Each row is a point on a landscape with many valleys, with its height.
From any point a ball takes the steepest step (drop divided by distance) to one of its 5 nearest points. It stops when none of these is lower. Distance is the straight distance between rows; heights are no part of it.
nubil: [100 112 115 151  94  91 172 120 126 132 140 163 143 138 125]  (h 5.74)
zekiv: [ 58 149 101  93  96  93 189  95 119 147 164 148 175 151 176]  (h 6.26)
Zepek: [ 67  79 130 145  93  97 136 144 101 142 124 144 153 116 124]  (h 4.78)
pelum: [130 160 135 138 172 162 167  76 192  88 137 150 134 170 126]  (h 5.84)
Pav: [200 162 144 126 158 179  80 172 117 177 143 144  83 104 143]  (h 3.28)
rozi: [138 116 120  68 142  87  73 137 106 140 111 100 118  88 123]  (h 2.58)
Pulun: [ 51  68 129 128 100 103 106 158  89 141 111 115 162 109 148]  (h 1.41)
pofo: [178 136 151 128 152 158  66 163 101 163 128 114  84 102 137]  (h 1.31)
kapig: [130 147 138 183 123 142 187 113 188  94 138 163 132 164  98]  (h 3.82)
zel: [164 109 143 132 121 203  70 180  87 147 127  93  89 123 143]  (h 2.10)
lele: [ 99 153 127 137 116 146 201  71 177  96 149 155 153 183 143]  (h 6.30)
Pofu: [146 111 131  84 137 118  70 148  85 145 116 100 119  95 127]  (h 2.00)
fel: [177 137 123  96 142 115  72 143 113 147 121 126 102  98 125]  (h 2.51)
Favud: [131  88 140 143 103 102 109 159  92 133 110 105 118  99 124]  (h 1.59)
tul: [152 142 145 179 122 119 166 132 152 122 127 170 124 139  88]  (h 3.45)
gel: [ 96  95 117 125 108  79 156 135 106 140 132 150 146 128 120]  (h 3.59)
midor: [154 101 174 182  80 164 123 192 106 151 134 110 102 124 103]  (h 3.34)
zoka: [ 83 140 104 122  96 111 202  84 138 122 161 155 153 166 153]  (h 5.54)
sarel: [ 49  75 143 159  80 140  98 170  84 120  94  98 168 105 148]  (h 4.94)
defe: [150 159 132 130 201 149 133  89 206  95 113 145 126 162 124]  (h 5.16)
nos: [178 184 137 152 189 146 113 116 187 118 124 155 119 129 121]  (h 6.47)
Meza: [ 87 168 100  61 118 121 182  66 147 115 151 110 162 143 155]  (h 6.58)
veb: [ 60  76 139 115 117 104  95 158  87 132  83 101 171  99 145]  (h 2.08)
Gisu: [169 170 117 133 216 152  90 104 218 104 125 147 126 142 136]  (h 4.92)
bim: [146 114 134 121 136 112  95 153  98 142 114 111 109 107 121]  (h 1.08)
Kedif: [147 103 141 129 119 158  70 165  82 130 110  87 109 115 142]  (h 1.79)
kupo: [103 168 103  66 143 129 167  53 166 107 146 107 158 155 143]  (h 6.24)
Rem: [161 149 127 155 150 115 141 131 146 126 119 157 104 133 109]  (h 4.48)
Losuf: [146 104 144 171  97 111 139 153 120 139 128 143 119 115 104]  (h 3.88)
Pina: [ 76 177 108  75  98 140 196  59 139 125 140 121 184 149 183]  (h 6.54)
megul: [145 177 104  87 193 128 115  81 193 109 135 131 130 149 124]  (h 4.68)
mimu: [142 109 138  96 124 170  46 165  72 130 110  75 120 105 152]  (h 2.25)
Funag: [123 143 124 163 140 128 179  91 167  97 129 157 130 159 102]  (h 4.40)
nal: [121 167 106  59 150 138 154  52 179  98 143  96 140 145 144]  (h 5.41)
tidu: [131 165  88  69 156  99 137  80 154 113 144 119 138 135 124]  (h 3.24)
Sos: [188 192 129 132 183 135  79 131 160 142 123 152 108 114 123]  (h 6.46)
nabo: [ 49  84 120 122  97  79 147 145  98 156 150 141 172 130 165]  (h 3.49)
beval: [116 139 117 155 129 115 183  95 150 120 139 166 145 158 119]  (h 4.71)
lepo: [127  93 141 122 110 155  72 167  71 114 100  79 128 115 142]  (h 1.87)
ros: [130  88 162 181  82 143 131 174 115 144 124 114 120 114 100]  (h 6.01)
rin: [151 155 100  91 166  95 113  99 138 132 122 137 118 127 112]  (h 3.29)
vesi: [107  79 125 102 123  81 108 138  91 133 113 113 134 102 127]  (h 1.28)
libu: [153 107 161 170  90 183 104 181  97 131 125  93  94 128 120]  (h 1.20)
Pomi: [121 161 105  98 163 125 157  58 174  99 137 119 134 159 137]  (h 4.84)
Vor: [ 91  71 131 124 102  85 124 142  93 130 113 122 150 103 131]  (h 1.17)
Vir: [147 132 138 167 123 114 151 136 129 131 117 154 105 123  98]  (h 3.07)
luf: [184 152 136 147 141 126 108 144 143 129 122 145 101 118 115]  (h 5.35)
taz: [101 114 103  81 126  69 126 113 113 136 136 116 135 109 130]  (h 1.45)
paket: [ 86  72 145 162  81 132 110 165  86 126  99 102 144 111 140]  (h 3.96)
Dakib: [144 121 141 150 124 108 131 132 115 144 122 135 114 114 116]  (h 2.36)
Mipu: [ 75 106 107  95 108  74 155 116 109 143 146 129 152 122 138]  (h 1.82)
gefef: [125 110 123 129 120  86 138 128 105 142 124 140 123 116 115]  (h 2.04)
Digu: [177 113 140 121 145 244  74 190 101 163 161 119  73 129 149]  (h 2.85)
kotek: [125 138 111 135 135  90 152 107 135 126 129 144 130 131 110]  (h 3.35)
piveg: [165 169 137 168 161 144 147 120 187  99 127 164 121 148 106]  (h 5.29)
raz: [173 122 161 174 103 171 118 174 122 152 132 120  89 115 109]  (h 2.39)
puzaz: [120  80 159 174  76 174 104 186  88 124 104  88 130 112 120]  (h 4.13)
vipu: [109 147 108 121 137 113 181  85 152 119 141 152 138 155 116]  (h 3.72)
dato: [134 145  82  61 153  86 120  87 140 115 143 118 131 124 114]  (h 2.89)
Tute: [ 90 154 112 134 113 136 207  76 153 116 147 162 159 178 157]  (h 5.78)
mufud: [185 136 154 152 128 164 104 174 104 150 130 127  94 109 127]  (h 0.95)
Lav: [170 112 158 146 105 225  98 194  96 145 146 101  78 132 129]  (h 3.60)
kuvu: [149 165 108  97 182 122 133  79 184  97 132 141 121 150 120]  (h 4.36)
dudip: [ 76  77 139 154  86 146  87 173  69 118  91  85 149 100 148]  (h 2.53)
lik: [180 160 140 177 133 130 131 141 160 124 129 157 112 131  97]  (h 3.99)
zug: [115 139 101 102 140  89 162  92 131 120 143 144 140 132 117]  (h 2.24)

For each start below, name the point where the ball stops.
veb | Vor
Pav | mufud
Funag | bim
dato | bim
lepo | bim
Rem | bim
